Points on a hilly landscape, in no order, each with its height.
A climber steps from a point to whichever of its 2 nearest points has the largest rise for the distance, and stops where none of them is higher. Distance is the straight distance between rows; heights are no part of it.
sogit (h 3.42): [ -9   6  13  -5  -6 -30   2 -23   2 -10   0  11  -8 -10 -11   9  -4   3
   2   0  14  -8 -23  -1  -2  10  14 -23 -20]
sefi (h 8.03): [ -6 -16  -7   4 -19   8   8  30  -1  -1   9   6  -6   9  -7 -16  17 -11
   8  -2 -10  -1   8   3 -16   0  10 -15 -13]
Fuso (h 3.12): [  5 -10  25  -2 -21 -18  -6  -7  -7 -12 -14   1 -17   3 -18 -10  -4   1
 -10  -6  16 -14   6  18  28  10  26 -11 -12]
vizas (h 3.57): [-15 -20  -4 -12  14  25  12   3 -11 -12   5 -14 -17  -5  18  11  -9   2
  23  -7 -10   8   1   0 -22   0 -13  16  10]
tunuk (h 3.05): [  9 -17  20  15  14   5  -8  14 -24 -10   3 -14  29  -1   0 -25  -2  20
  12  21   5  16  -8 -18  14  -9  -3  10  14]
vul (h 1.55): [ 16   6   1   1 -11  -4   2 -14   6   2   8  -2  -6   0 -20  -8   4 -13
 -13  -3   6  13 -18 -12  10  25  21 -13  -4]
vubi (h 2.47): [ -6  -5  17   8 -21 -21  -3  18   5  -5 -16  16 -27   1 -25  10  11  -5
 -13 -14 -12  -1  11  12  -2   1   3 -22  -8]
lamu (h 2.34): [ -5 -12  -1  19  17  -6  -4  15 -36 -18  15   9   4 -22  -4 -24  13   4
  11   7  10   5  -5 -13   6  19  13  -4   5]
sigu (h 2.07): [  4   6   0   5  15 -14 -15   8  -4 -17   4  -2 -18 -36  -3  16  13 -11
   7   4 -20  -4 -11 -16 -14  28   3 -22  10]
mip (h 3.67): [-20   7   1 -22  20  11   7  14 -10   0   9   4 -10  -7  16 -24  11  -3
  19  -7 -29   9  -4   2 -20  17   7  17  10]
Tared (h 4.18): [-10   7  19   8 -20 -10   1  -7  10   3 -12  10   9  -8 -12  -8 -13 -10
 -11  -2   0  -6   7   6   8   4  12  -5  -1]
pepav (h 3.29): [ -1 -30  10  10   9  28  -3  11 -20 -14  -3  -9  15   3   7 -20  -3   6
  17  12  -1  20  -2 -13  11   9  -4  12  13]
vobof (h 5.30): [ 20   3  -7 -22  16  18  30  -8  29  26  -4 -16 -12   8  11  14   7  12
 -18  -4  15 -11 -11  -1   8  -9 -17  -7 -17]
sog (h 3.37): [  6  12  -8  -4  28  20 -13  10  11  23  -7  -2 -23 -14  25  29   4 -12
  12  -7  10  -2   5 -11   4 -20 -12  -5 -18]
Sivek (h 4.83): [ -6  15  -4  -5   1  12  10  20  16  21 -13  -3 -17  12  12   5  17  -4
  18  -2 -17  -4  12   5 -10 -24 -20 -15 -21]
Mun (h 5.85): [ -1  19   7   3 -12 -23   7 -17  18 -13   4   9 -22  25 -14 -21   2 -19
 -26   6  10 -11 -22 -16  11   7  21 -29   4]
tozov (h 2.56): [  2 -14 -15  12   9  -2 -14   2 -20   5   5   7  17 -11  -5  10 -19   3
  15  -2  -8  16   6  11  -7  11   2  24  -1]
vadig (h 4.19): [ -6  12  -2 -25   7   3   7  17  -7   0  -3   5  -8 -17  14 -13  22 -13
  22  -1 -13  15   3   0 -23   6   7  -3   6]
lel (h 4.21): [ -2 -13  -2  21  -1 -26  -4  -1 -12  -2  19   3  12  -1 -22   6  -6  15
  -9   5   8  -9  17  20  -1   6  -7  -3 -20]
kud (h 4.73): [-18 -16  11  34 -26  -2  -9  -9 -13  -9   9   0   9  14 -26  -4 -16  12
   0   4  -3   0   4  -6   6   2  11 -14   3]
pega (h 7.46): [ -1  -8 -12   3   5  -3 -19  22 -44  -2   4  -3  29  10   3 -20   0  26
  23   2 -25  12  -4   0   4  -8  10  17   7]
tol (h 3.90): [-13  -1 -26 -15  30   0   0   7  -3  10  -5   0  -4  -3  19  11 -12  -2
  13   3 -27  11   6   4 -13  -2 -29   9 -11]
monur (h 1.77): [  5 -21  -3  -4 -13 -10  -4  16 -32   2  21  -2   1 -20  -9   5  12   9
   6  -3  20   3   8   5   3   4  -1  -2 -15]
saz (h 6.00): [ -9  -5  11  18  -7 -12  -2   6 -27 -13  17   1  16   7   6 -25   2  -4
   2   9   4   6  15  16  -2  -2  11  -8   6]
palo (h 3.38): [-10 -15 -10  10 -28 -16 -24  13  13   8   0   8 -29   4 -36   2  -8  -8
  -1  -9   3   9   1 -14  -4  -1  10  -9  -9]
tego (h 3.43): [ -5   0   7  -9   4  12  18  -3  -1   2 -22  13  17  -9  35 -28  -1  10
  -3   4  20  -3   4   6  -6 -12  -6  18  24]
zef (h 3.93): [-14  -9 -17 -19   6  13  14  -3  -7 -15 -15 -17  -9  14  30  -6 -10   9
  16  -7 -10   8   1  13 -24 -22  -4  13  14]
Tefi (h 2.16): [ 19  55  -6  18  -5  -4  -3  -4  19  -4 -14   8  -6  -1  -2  -7  22 -14
   3   7   7 -11 -10 -25  20   2   3 -28  -2]
Piros (h 4.45): [ -9  14 -11  13 -11   0 -15   8  20  13  10  -2  -4   6 -11  25 -20 -14
 -21   1  -1 -27  13 -14  15 -24 -18  -3  -3]
Gok (h 3.66): [-12  13   5  -3   8  18  16  10   0  12 -11  12   5 -21  31 -28   3  -8
   4   8  -2 -11   8   1  -4  -6   4  -4  14]
rik (h 2.64): [ 17   5  -8   7  14  21  13 -13   5 -11  15  -8  22   3   3  10  -8  -7
  -1  -9   3  -9 -12  -2  -2  15  26  26  14]
Pimim (h 3.98): [ -2 -22 -19 -26   3   1   3  13 -23   5   3   4  -8   3  11  -9   0   5
  18   1  -2  19  14  12 -10   3 -17  21  -4]
pom (h 4.22): [ 11  29  13   8 -22 -20 -14  12  34  -8 -12  -2 -36  11 -24  19  18  -8
 -13 -15   0 -14   5 -12   2 -20   0 -25  -3]
Pizig (h 2.24): [  0 -11  32   2 -14 -12   8  15  -4  -8 -10  12  -8  -3 -22   1  17   8
 -15  -5   4   2  14  16   7  19  -2 -12  -8]
kem (h 2.01): [  2 -19 -12  -8   3  -1  -6  21 -29  -6  14   4  -5 -29  -6   0  12   2
  16  -2   0   5   3  -1 -12  20   7  -1  -3]
Puz (h 1.34): [ 16  10  17  -9  -6  10  17  -9  15  19  -1  -3   0   3  -5 -19  13  -6
 -19  -3  10  11 -10  -1  13  19  15 -12   4]
nemal (h 6.73): [-11 -16  -5  -9   2  15   8   6  15   8   3  -5   2 -13   5   1  -2  -4
   7   6  -2   3   5   5 -14  -6  -8  -2 -12]
mul (h 2.43): [ 30  39  -8  14  -1  -5  -8   1  10  -1 -12  -2  -8 -10   7  21  29 -15
  12   4   3   2  -7 -14   9   1  -4 -23 -10]
katut (h 2.39): [ -3   6  -6  10  -8 -23 -13   8  -1  -7   2   5 -12 -16  -3  13  11  -5
   6   5 -21   7  -6 -11 -25   8  -4 -40  -2]
gikup (h 4.61): [ -2   9   5  -4  -8  -5  -9 -12  -3  19  12  -9 -17  -7  -2  32  -8  -8
 -17 -10   9  -4 -12  -4  11   0  15 -16  -8]
mifu (h 5.86): [  9  -4   1 -12   6  20  27 -10  17   3  -2 -16  10   2  16  16  -2   8
 -16   4   9 -20 -10   2   0 -14 -12   4  -4]
Dal (h 1.01): [  6  -5  -8 -14   6  -1   9  -4  18  -1 -26 -11  14   5  19 -12  -8  -7
  -3  20   0  -8  11  17   2 -11 -21   9   4]
bafo (h 2.17): [-13 -13 -23 -10  16   7 -20  27   2  22  16   6 -19 -14  -3  11   4  -7
   2 -13 -27   4  -6  -7 -13   8  13   0 -20]
Ladig (h 5.11): [-21 -16   5  15 -24   6 -12   4  -9  -2  -1   5  25  10  -8 -10 -14   4
   3   1 -25   2   6   2  -1  -1  13  -2   3]
gepe (h 3.91): [  5  -7  17   5   2  -2   4 -11   5   9  15  -8  17  22   0  30  -1  12
 -21  -7   8   3   4  26  -5  -6  -9  13   2]
maru (h 1.18): [  6  11  27   0   7   6  20 -17  29  13 -11  -4  11   9   1 -18   4   1
 -11  10  12   8   2   5   5   8  -3   4   5]
rer (h 2.06): [-16 -14   4  -1  22   3  -1   7 -28 -15  11  11   2 -21   8 -26   5   2
  15   0  -2  12   7  -8  -4  21  -5  19  22]
lipo (h 4.60): [ -2  -7   8   3 -13  -9   2 -11  15  -5   4   2  15  18 -22 -21 -14   2
 -35  -4   4 -15 -12  -9  34  12  20  -5   7]
gorag (h 2.76): [-14 -25 -20  20 -14 -14 -33   6  -4  10   6   2 -16   6 -31  -8 -10  14
  11  -8 -12  11   2  -8  -3   1  18 -13 -24]
bazig (h 5.83): [  5  25  -8  -8 -25 -13   9  -5  24   9   5   3 -30  22 -32   0   0   2
 -28 -21  13 -21 -15 -12  15  -1  16 -14   5]
nage (h 5.76): [ -6  15  -4 -20  29  15  14  -4   0 -14 -26 -14 -29 -13  27  -5  -5   0
  25   1  -8  -3   4  -1  -8   3 -15   6   7]
Reva (h 4.55): [ 10   5  -2   7 -14   1  -3 -14  13  14   4  -2  14  22 -14  21 -12   3
 -38 -19  -6 -20  -7   8  20  -2  12  -1   5]
gon (h 1.87): [  2 -10   8  -3  32   9   9   1  -6 -24   9   2   5 -18  17 -22   6  -5
   7  -1  18   2  -4  -6   1  20   3  35  21]
tef (h 3.18): [ 17  -3   6 -13  10   1  15 -11   0   4   1   1  34  23  15 -24  10  15
 -24  -5  21   0 -12  10  18   4   1  18  26]
Doput (h 3.59): [ -3  12  -4 -12  18  -6   2  -4   2   5  -8  -6   2 -11  14  15   0  -9
  13  15  -7  12  10   1   1   0 -37  -2  -5]
kugo (h 0.18): [  6  12  -2  -8  16 -14   6 -14 -14   7  22  -4   6 -26  -2  23  -2   1
 -11   6   0  -2 -10  -4   3  20  -7 -10  -1]
Nid (h 6.25): [  1 -20   1 -13  -7  21  11   1   8   1  -1 -11  15  -3  16  11  -5  10
   4  -2  12  -4   1  10  -9 -16  -6  13   4]
vila (h 6.47): [-26  23  -9   1  -4   8   3   3   0  12  -4   7  13   2  11  -9  -8 -18
   5   3 -34  -2   6   0  -6  -5   4  -6   1]
giziz (h 4.29): [-15   8 -21 -15  23   7   7   4  12  11 -18 -12  -6  16  28   5  -8   5
  16  -5 -16   4   5   9 -11 -32 -23   1 -24]
sesa (h 4.87): [ 14  32   3   6   3  36  15 -16   8  18 -23   3  -2  -3  20   8  -7   5
   0   9   1 -11  -4  -7   7 -10 -11   1   8]
toz (h 5.89): [-25   1 -12 -12   4   6  -5   8 -15  13   4   8  17  -5   7  -5 -10   5
   2   0 -39   3  -2   4  -9  12   4   6   0]
vovo (h 5.46): [-19 -20  -6  -6   3   5 -16   7  -7  -5   7  -3  29  -9   5 -21  -6   2
   4   6 -27   8   1   0  -1   5  16  10   6]
kimu (h 4.46): [-17 -27   0  -9   0   7  15  13 -23 -19  -8   1  11  20  14 -27  -3  22
  12   2   8  14   7   3  -9 -13 -22  11   4]
zifil (h 0.79): [  5  19   0   3   8  21   4   9  20  -2 -16   2 -10 -18   9  18  24  -6
  26  -2 -10   7  -5 -28  -5  -3 -23 -16  -9]
Kodo (h 3.40): [  3  16 -11 -19  14 -18   6 -13   3   0  -1  -2   4  -8  13   3  -4  -1
  14   8   5   9  16   4 -15 -16 -30  20  -4]
bur (h 6.86): [ -4  31 -14  -3 -21 -22   1  -9  16  -7   9   2 -26  15 -23   1  -8 -11
 -19   5  16 -16 -25 -29   8   2   2 -21  11]
Rif (h 2.04): [-36 -13  -5   7 -27 -12 -14  -2  -3 -12   3  20 -19  11 -23 -26 -19   6
   8   2 -15  -9  -7 -17   0   2  15 -20  -2]
Nudi (h 3.19): [ 15   6   1 -19   3 -14  15 -19   2  -7  11   4   9   7   5 -13   7   4
  -5   9  22   4  17  14  -9 -13 -21  26   5]
dez (h 3.36): [ 21  -7  17 -12  -3   6  21  -5   6   3   4  -9  21  23  -4  -8  10  26
 -17 -11  20   0  -1  16  16   2  -1  20   9]
ked (h 5.90): [ -9   9 -13   8 -21 -11  -6  -8  15   1  26  -2 -15   8 -30  11 -16  -6
 -25   4   8 -13 -10 -20   5  -3   1 -12   2]
dibuf (h 4.20): [ 18  -1  -3  11  -3   0   0 -13   1  10   8  -6  31  33  -2  22  -2   5
 -26 -12  -1  -3 -10  23   6   1  10   4  11]
repi (h 2.86): [ 10 -17  -2   1  24  19   4 -11  10  -4   4 -12 -17  -5  -1  21 -14 -14
   5   7  -5   8 -10  -9  -8  28  -8  15   1]
Bafa (h 3.31): [  6  -9  32  10  -9 -12  -5   9 -26  -7  -7  -5  14   1 -16 -23   3  16
  -5   4  20   8   7   7  30   9   2   5  -4]
dipal (h 4.42): [ 10  41  11   1 -10  15  11 -13   5  19  -2   1  -3 -17   9   8   4   2
  -6   2   3 -18  -5  -4   9  -3   6 -18   1]
dit (h 1.48): [-24  13 -20  -6 -24 -14 -12  29  18  18  -4  12 -21   6 -23  -3  -6  -7
 -11 -14 -14 -19   8  -7   1 -17   4 -10 -15]
muker (h 4.72): [ 27   4  -1 -14   4   6  21   0  27  27   7 -11  -9  10 -11  10  16   1
 -22  -9  16  -7  -2  10   4  -1  -2  -6 -18]
rig (h 5.07): [-16 -12  -3  13 -13 -11 -10   9  18   3  16   7  -9   0 -31  16 -16   0
 -30  -6   0 -21  12  -7   6 -10 -10  -6 -11]
Lozus (h 2.71): [ 10 -22  12   4 -17 -26  -7  -7  -9 -11  -6   9 -28  20 -24   8  -2  12
   2  -9  18  -8 -15   3  19  11  17 -19 -26]
dod (h 1.57): [ 13 -12  -8   5   1 -16 -10  -3 -45  -5  25  -7   5 -12 -11   4  -2  20
   2   6  18   6  -3   0  16  12   3   6  -5]
sufo (h 0.31): [  9  21   0 -18  22   0   3 -18 -17  -1  13  -7   6 -16  15  21  -7  -4
  -4   0  -5  -8  -3  -2   8  17 -11  21  22]
Fus (h 6.03): [-17 -20   6  -1  -2  -1  -8  17   6  21  13   0  -7  -1  -6  13   4   3
   0  -8  -2  10  14  12 -14  -8  -6  -2 -16]
Vumu (h 2.87): [ 18  -6 -15  -3  15  11  11 -19   0 -14 -22  -6  18  12  15   5 -16   5
   8  -2  16  12  -8  12 -10   6   0  32  14]
vizo (h 6.01): [  5 -22 -10 -15   2  -5 -12 -12 -12 -30   1  11  22  13   5 -13   4  16
  21   0   2  16   3  -5 -15 -19 -21  38  17]
luf (h 5.18): [ 11  16 -10 -20  24  10  10 -26  -2 -15 -31  -6 -12  -6  27   2 -14   7
   0  -7  10  -1  -9  -3   1   2 -19  28  30]
fider (h 3.23): [ 12  14  -4  18  -4  -5 -18  24  24  10  -4   6 -17   4   1  27  24 -19
  -7  -8   2   0   5 -24  -6 -20 -21 -25 -17]
revom (h 5.75): [-14   3 -14   3  -1 -11 -18   0   5  10  14  -1  -3 -13  -9  13 -12 -14
   3  -2 -13  -8   4   2  -3 -12  13  -8 -20]
vit (h 3.96): [ 18 -21   6  19 -16  11  -9   1   7  -5  -4  -9  27  26 -16  -1  -3   2
  -5   9   3  -2   2   6  14   0   5  15   0]
mopit (h 4.14): [ 22  -6   2  -4  -5  -1  14   4   7  11  13  -9 -12   1  -2  12  17 -10
  -5   2  24   7   2  10 -12   2   2  -8 -11]
dekob (h 3.88): [-11   0   9  -1 -31 -10 -11  -3  19   2  -8   4 -14 -11 -26  -1  -7 -10
  -5  -6   4  -3   1 -11   4   1  18 -10 -10]
bepo (h 5.47): [  2  -8  -6  22   2   1  -8  -7 -12 -15  11  -1  16  10  10 -13 -10 -20
   1  14  -7   6  12  11   2   6  16   4  12]
fubo (h 4.02): [ -5  14  -9  -1  17   4   8 -10  19   4 -30 -18 -13   5  23  13 -12  13
  14  -2   8   0   3  13  -8 -41 -27   0 -17]
Lolo (h 2.44): [ 21 -10  -9  -7  25   9  -1  -9  -3   8  31 -17 -10  -4  -2  25  -3   0
  -6  -6   3  10 -10   3   2  25   8  16   0]
Movul (h 6.36): [  8 -17 -13   0   9   0 -20   5 -25 -22   6   3  37  11   2   4  10  15
  25   3   2  13  -4  10 -17 -13  -1  29  17]
zenov (h 3.20): [-14  -7 -13 -19  22   6   1  -3  -8 -28 -25   8  12  -5  40  -9   0   0
   4   0   4  -3  -6   0 -12 -10 -10  23  42]
tob (h 2.72): [ 13 -19 -10   8   2   2   1  -5 -10   1  -7   2  19   7   3   9 -16   6
   9   5  13  20   3  13  -5   6 -14  28  -1]
poga (h 3.32): [-11  -8   2 -10  11  -4   1  -2  -7 -10  -4  18  27 -15  33 -22   3   4
 -12   3  19   1  -1  -1   5  -8 -12  28  31]
danar (h 1.75): [-30   1 -17   0 -31 -11 -10  13   3   2   7  11 -11  15 -22 -21  -9  -3
  -7  -2 -24 -12   3  -5  -2  -5  12 -10  -9]
Lipa (h 2.90): [ 15  29   7   9  24  14  17 -12  18   4   5  -3  -2 -12  27 -25  16 -19
  -5  17  14  -2  -7  -1   4  -4  14  -3  15]
Tuma (h 5.03): [ -7   3   0   4 -16  -8  10 -19  11   3  13   2   6  23 -24   0 -20  10
 -24 -20   2 -18 -23  -7  18   8  18  -8  -5]
foza (h 4.82): [-11 -24  -6  -1  -3  -5 -16  18 -19  15  10 -10   8  19  -9 -11   9  38
  12   2 -21  19  11  15  -1   2  -3  13 -18]
Laver (h 2.09): [-18 -15 -10  -5  -2 -22 -14  15   0   4   8   6  -3 -17 -16  -9  16  14
  -3   9 -25   9  -1  -2 -18  12  -1 -29 -16]
zek (h 5.04): [  3  -4 -10   3  17   3   2  -3 -20 -17   6   2  17   3  24  -6  -6 -10
   5  12   1   2  10  12 -11   4  -5  21  25]
Tes (h 5.29): [  4 -16  16   5 -11 -14 -10   9   2   5  15  -6 -15  -6 -13  18  19  -3
   0  -5   8  16   4  11 -15  -4   7 -19 -15]
Vosi (h 3.11): [ -2   1  17  -6 -15 -43  -5  -5   2 -14 -12  11 -17  -6  -3  14   8   3
   1  -4   1 -11 -14   8 -11  -2   6 -39  -9]
nat (h 3.24): [  2 -27 -12  24   1  22  -5  -9   7   4  17  -2  -2   4 -14  18 -18  -2
  -3   8  -7  13   0 -19  -4  17  -4  11   2]
finod (h 4.74): [ -7  19  11  -3   4   0 -12   6   8  24   3  -9   2  -9  16  27  -3   0
   3  -8  -1  -9  13  14   2 -33  -8  -3 -11]
rikud (h 1.23): [ -4   6 -15  -5 -10   0  -1  19  25  21 -10   6  -4   7 -15  -7  -7 -19
  -4   3 -16 -12  19   5   3 -13  -8   0 -19]
Nuf (h 4.17): [ 16  20   5   2 -10   8  11   3  30  22   3  -3 -16   9 -17  18  10  -8
 -27  -4   6 -17   0  -9  13  -4  -8 -13  -6]
Nezez (h 5.41): [  0   4 -18 -27   4   1  15 -26  -9 -14 -26   7  -6  -4  22  -5 -17  11
  -1  -4  15   4   4  -7 -12 -16 -25  25  19]
bizif (h 2.78): [-18 -12  12   4 -29 -25 -11   8   3 -13 -13  18 -27   5 -15   8   5   3
  -3 -13 -15  -7  -7  -3 -15   1   8 -41  -8]
pelo (h 4.16): [  9  22   3 -10  -8  -2   3 -27  -4  14   6  -7   3  -3   5  16 -11  -3
 -11  -9   3  -8 -11   7  15   4  22  -7   4]
seka (h 2.30): [-15 -15 -19  16   5  -3 -21   6 -23   9   7   7   3  -5 -14  -7 -12  14
  21  -4 -24  18   5   0  -6  16  19   3 -12]
sudi (h 3.02): [ 17   0  -6  -9  15  12  21 -24   8  -2 -21   2  14  25  21 -18  -7   8
 -14   3  24  13 -15  11   1   2  -1  17  21]
Vupep (h 5.31): [ -9 -30  16   0  -8  -3  -9  25 -18   8   8  -7  -1  10 -12   0   5  21
   5 -12 -12   5  20  24   6  -7  -2   5 -15]
vene (h 2.37): [-19 -25  14   3 -21 -21  -9  -5  -1 -18  -5  26 -26  12 -20  -9  -6  11
  14   2  -4 -14  -9  -7  -1   1  11 -30  -9]
Vigar (h 3.92): [-15   4  18   6 -10   4   9   4  -5   9  -9  13  10 -19  12 -23   2 -11
  -6   4   8   1   8   0   3   3  11  -8   8]
tigi (h 4.39): [-11 -14 -14 -23  -1  -5  -5  18 -20  24  11   2  -5  12   5  -8  10  19
   1  -1 -19  24   5  16 -12   8  -9  13 -18]
ziso (h 7.51): [ -2  -1  10  -5  11  10   3 -11  12  -8   7 -10  13 -18   7  -9  -1 -13
   7  14  -4  12   0  -6  -5   8   8   7   9]
zarag (h 3.85): [ 21  -8   9   3  -9   0  -4  -2 -34  -4   6  -5  29  15   2   5   4  22
  -3   0  17   9  -5   4  15  -3  -7  22  15]
kom (h 3.69): [ 18   4 -10  -8  15   9  26  -4   3  -4   3 -10 -21  -5  12  17   8  -8
   8   2  23   7  -6   2 -21  -1  -9   5  -5]
Zugi (h 3.89): [  9  -6   7  15  -1 -19  13  -4   0  -6   4   2  23  12 -21   2  -1   6
 -26   1   7 -16  11  22  16  14  -2   7  -8]
notis (h 4.15): [-19 -15 -19 -18  16   7  15   2 -18 -26 -14  -7  -1  17  27 -28  -7  10
   9  -2 -12  16  -2   5 -21   1  -6  16  11]
vad (h 5.82): [-13  -5 -15  -7  -9 -23 -10   4 -22  -6   6   9 -11  -8  -1  -9  -3  -8
  12  -2  -9  -8  -1   9  -5   6  20 -19 -16]
rigo (h 2.94): [ 17  22  -7  -8  26   9  34 -17   2   0  18  -4  13   0  15  -3   3   0
   0  -2   9  -2 -10   5  -6   9   8  12  15]
dinum (h 0.93): [  8  24  17  -3  -1   9  14   3  31   8 -26   2  -1 -14   5   3  22  -1
   7  11   6   3  -3 -12  -3  -3 -22 -17 -12]
mipom (h 1.05): [  7  20  18   3  -9   9  12  -3  36   6 -14  -3  -1  -5  -8 -13  11  -7
   5   8   5  -4   8  -1  -8  -8  -1  -4  -8]
lobuv (h 3.82): [  1 -12   3   5  -2 -30  -7 -24  -9  -5  13  -7   0   2 -20   2  -8  22
 -12   7   9   1  -7   9  11  15   9 -15 -16]
tukam (h 5.14): [ -9   2   8  -1   0  -9 -24 -11   5  15  11  -9   5  -9   4  32 -17  -4
 -11  -6  -3 -12   2  13   7 -23   6  -7 -10]
Zofu (h 0.62): [  1  30   1  11  11  26   5   0  15   7  -9   2 -17 -17   4  29   3 -15
  20  -8  -8  -2  -4 -21  -3   3  -9   1  -2]
virib (h 2.98): [  2 -12  19  19 -16 -16 -11  12 -23  -5  -9   3   0  -4 -30 -13  -1  17
  15   2  10   8  -2  -1  14   7  13 -13 -24]
beda (h 3.75): [  5  13   5   0  13  17  18  -4  27  13 -26 -13 -26  -4  17  11   1  13
   6   0  19  -5   0   1 -10 -27 -23 -12 -22]
seno (h 2.18): [ 11  30  -1   9  -4  15   2 -16  18   5  -1   3  -5  -6   1 -14  -9 -24
 -13   3   3 -10  -8 -21  16   8  23   5  20]
Tuneg (h 5.70): [  4 -17 -15 -27  -1   1   5 -18 -12 -21  -3  11   2  -2  11   0  -8  10
  10 -10   8  13   5 -11 -14 -16 -20  39  12]
Lagu (h 4.71): [ -2  -8  14   5  -7   7  -8   0  -2  -7 -16   8  35  15  12  -4   4   1
   4   4   0   2   5  21  -8  -9   2  11  25]
zadok (h 4.69): [ 15  23  10  10 -22 -18 -10   2  21  -9  -7  -3 -20   4 -12   5  19 -21
  -7   7  -5  -2   1 -15  -2  -8  -3 -32   2]
Gido (h 3.60): [  7  -9  23  -3 -15   7   8  -4 -15   2   8  -6  12   6   2  -5   4  11
  -9   1  18   7   7  16  13   4  -2   7  11]
Reb (h 8.45): [ -2  -3   0  14  10 -12 -27   5 -51 -16  10  -2  16  -5   0 -21  -6  20
  20   5  -8  12   1  -6  10  -1  13  14  15]
zudiv (h 4.79): [  3 -27   1  -1  -5   0   4  19 -22  -6  10   0  16  10  -3  -2   4  26
  11  -1  14   1  15  13  -3 -19 -21  21 -10]
lav (h 3.58): [  6 -32  -9  -1   6  19   7   7 -17  -8  -3  -6  -4   5   9 -13  -1 -13
  19  10   4  15   8   4  -3  11  -1   6   2]
poka (h 3.72): [  5  18  18  10  -3   2  -5  25  37  12 -12   5 -26  -3 -15  22  17  -9
 -16  -8   0 -13  18  -9   7 -19 -20 -10 -15]
kenom (h 4.37): [ -6 -13  17  23 -14  -2 -14 -17 -21 -14   3  -1  29  15  -7   1 -10  17
 -13   1   2  -4 -14   3  16   2  15  -8  15]
rimag (h 3.48): [ -9   1  19  -5 -27 -17  -2  -5  19 -18 -18  19 -32   8 -29  -1  -9  -3
 -11  -9   9 -24   4   2  20   1  18  -8  -8]
Los (h 2.05): [ 11 -22  -3  -4  14  10  -8   6 -25  -2  20  -5 -16 -26  -7  15   0  -2
  13  -4   4   7  -1  -2   3  27   4  22   2]
vepo (h 6.51): [ -6  13   7  -7  27  21  15  -3  20 -12 -12 -10 -14 -14  13  -9   1 -16
  28   6 -12   3   1  -9 -13   5  -4   4   5]
nesi (h 2.65): [  2  -6   1  16  -5 -21  -6   4 -31  -7  -3  13   3 -14 -11 -18  -1  -2
   9   5  19  16  -7  -2   3  21  19 -10  -9]
pized (h 6.75): [  7 -26 -10   5   3  13 -18  21 -15 -13 -11  -4  36  17  -5  -1   6  22
  27   7 -13  11  -8   5  -4 -18  -2  19   3]
boko (h 4.27): [ 11 -11   6   7  -7  15   5 -10  21   3   0  -4  27  21 -17 -17  -5   0
 -26  -3   5   2  -9  -7  19  12   8  13  11]
kiz (h 1.71): [ -9  13  18  -5  38   3  13  -5  -2 -11   4   3  -4 -24  28 -13   7 -10
   0  -2   9 -14  -3 -10  -1  11 -10  29  32]
lim (h 3.26): [ 19  27   7  -2  14   6  27  -8   5   2   4   2  -2  -8  15  -8  16  -9
   3   5  19   6  -7   2 -15   8   1  -1   6]
roke (h 1.79): [  6   0   3   5   0  -3  -8  -7   0 -16  12  -2 -15 -21  -9   3   2 -19
  -3   7  -5   3 -11 -18  -1  27  20 -13   4]
Vuvi (h 5.20): [  5  27  18   6 -18 -14   3  -8  15  -5   1  -3 -22  14  -7 -10  16 -22
 -21   6   4 -18  -2  -8   9  -7  15 -32   5]
seref (h 4.52): [ -3 -22  -4   2  -6 -17  -5   3 -20 -10  12  -1  31   0  -6  -1   2  22
  -4   9   3  -8  17  15  -1  -5 -16   9   1]
Fizif (h 2.80): [  9  20 -10  13   4 -15 -12  10   5   9   7   6 -16 -13  -1  32  10 -21
  -5   0   1   0  -4 -12  -7  -2  -7 -23 -14]
sono (h 4.84): [ -7  28   0  -9  -1   3  -4  17   2   3  -5   0  -9 -12  10  -3  24 -15
  20  -3 -32   9  -3  -6 -19  -2  11 -24  -2]
manag (h 1.09): [  5  -1 -19  -3  -3   9  -4   6  23   9 -15  -7  16  10  11  -2  -9 -17
  -1  13 -18 -18  18  11   0 -20  -6   6  -3]
gomo (h 6.76): [-19 -13   6  10 -14 -17  -2  14 -24 -11   6   5  -4  10  -8 -28  10   4
   7   3 -11   2   7  12  -3   2  18 -28 -12]
Vur (h 0.44): [ -2  33  14   6  20  17   8  -5  -3   2  -1  -2  -2 -20  11  18  -5 -17
   8  -7 -11 -10  -2  -9   6  16  -5  11  13]
Tazoz (h 4.47): [  2  18  16   8 -17  11   1 -15  13   9 -14   3  26   0   9   6  -9  -3
 -10  -3  -4 -12   4  17   4  -9  10   6  18]
nok (h 3.61): [  0 -28  -3  12 -12  14 -14   2  25   4  11  -9   8  13 -16  12 -16  -2
 -11   1   4  -2   6  -5   0 -11  -2  14  -5]
Zut (h 5.61): [-10  35  -9   4  -4   7  -7  12   7  19  -6   5 -12   3   4   4  11 -14
  20  -3 -31   3   9  -6  -3 -12   0 -18 -11]
retu (h 4.13): [  7  -7   1   7   0   6  -6 -15 -24  -7   9   1  36   6   6   2  -2   4
 -21   0   3   3 -18   1  15  13  15   6  23]
Rasem (h 5.27): [  3  19  -8  -8  22  23  15 -19   5  -3 -36  -8 -10 -10  30   8 -14   6
  13   7   1  -6  -5  -7   6  -6 -23   3   7]
dugu (h 2.38): [  7  11  -7  11 -13  20   4 -13  12  -4  14  -3   6  -4  -8   5 -15 -20
  -5  -2  -1  -8  -4 -15   3   3  22  14  12]
mel (h 2.79): [ -2  -2  -9 -11  31   9 -21  20   7  22   7   0 -16 -21  12  21   1 -20
   8  -9 -13   5   2 -11  -6  -3  -9  -3 -16]
bigez (h 3.94): [  5  12 -17   8   4  18  -5   7  15  21  -2   0 -11  -5   5  25  -3 -21
  -2   7   4 -20  10 -13  13 -15 -17  -8 -14]

Two climbers start at each pair of points below. Name the first point that both come to, or write none.
gon, Vumu | Gido
luf, sudi | none
tob, pepav | none

Where does a climber stop that starts at each point below?
sufo | katut
monur | Tuma
tozov | vila
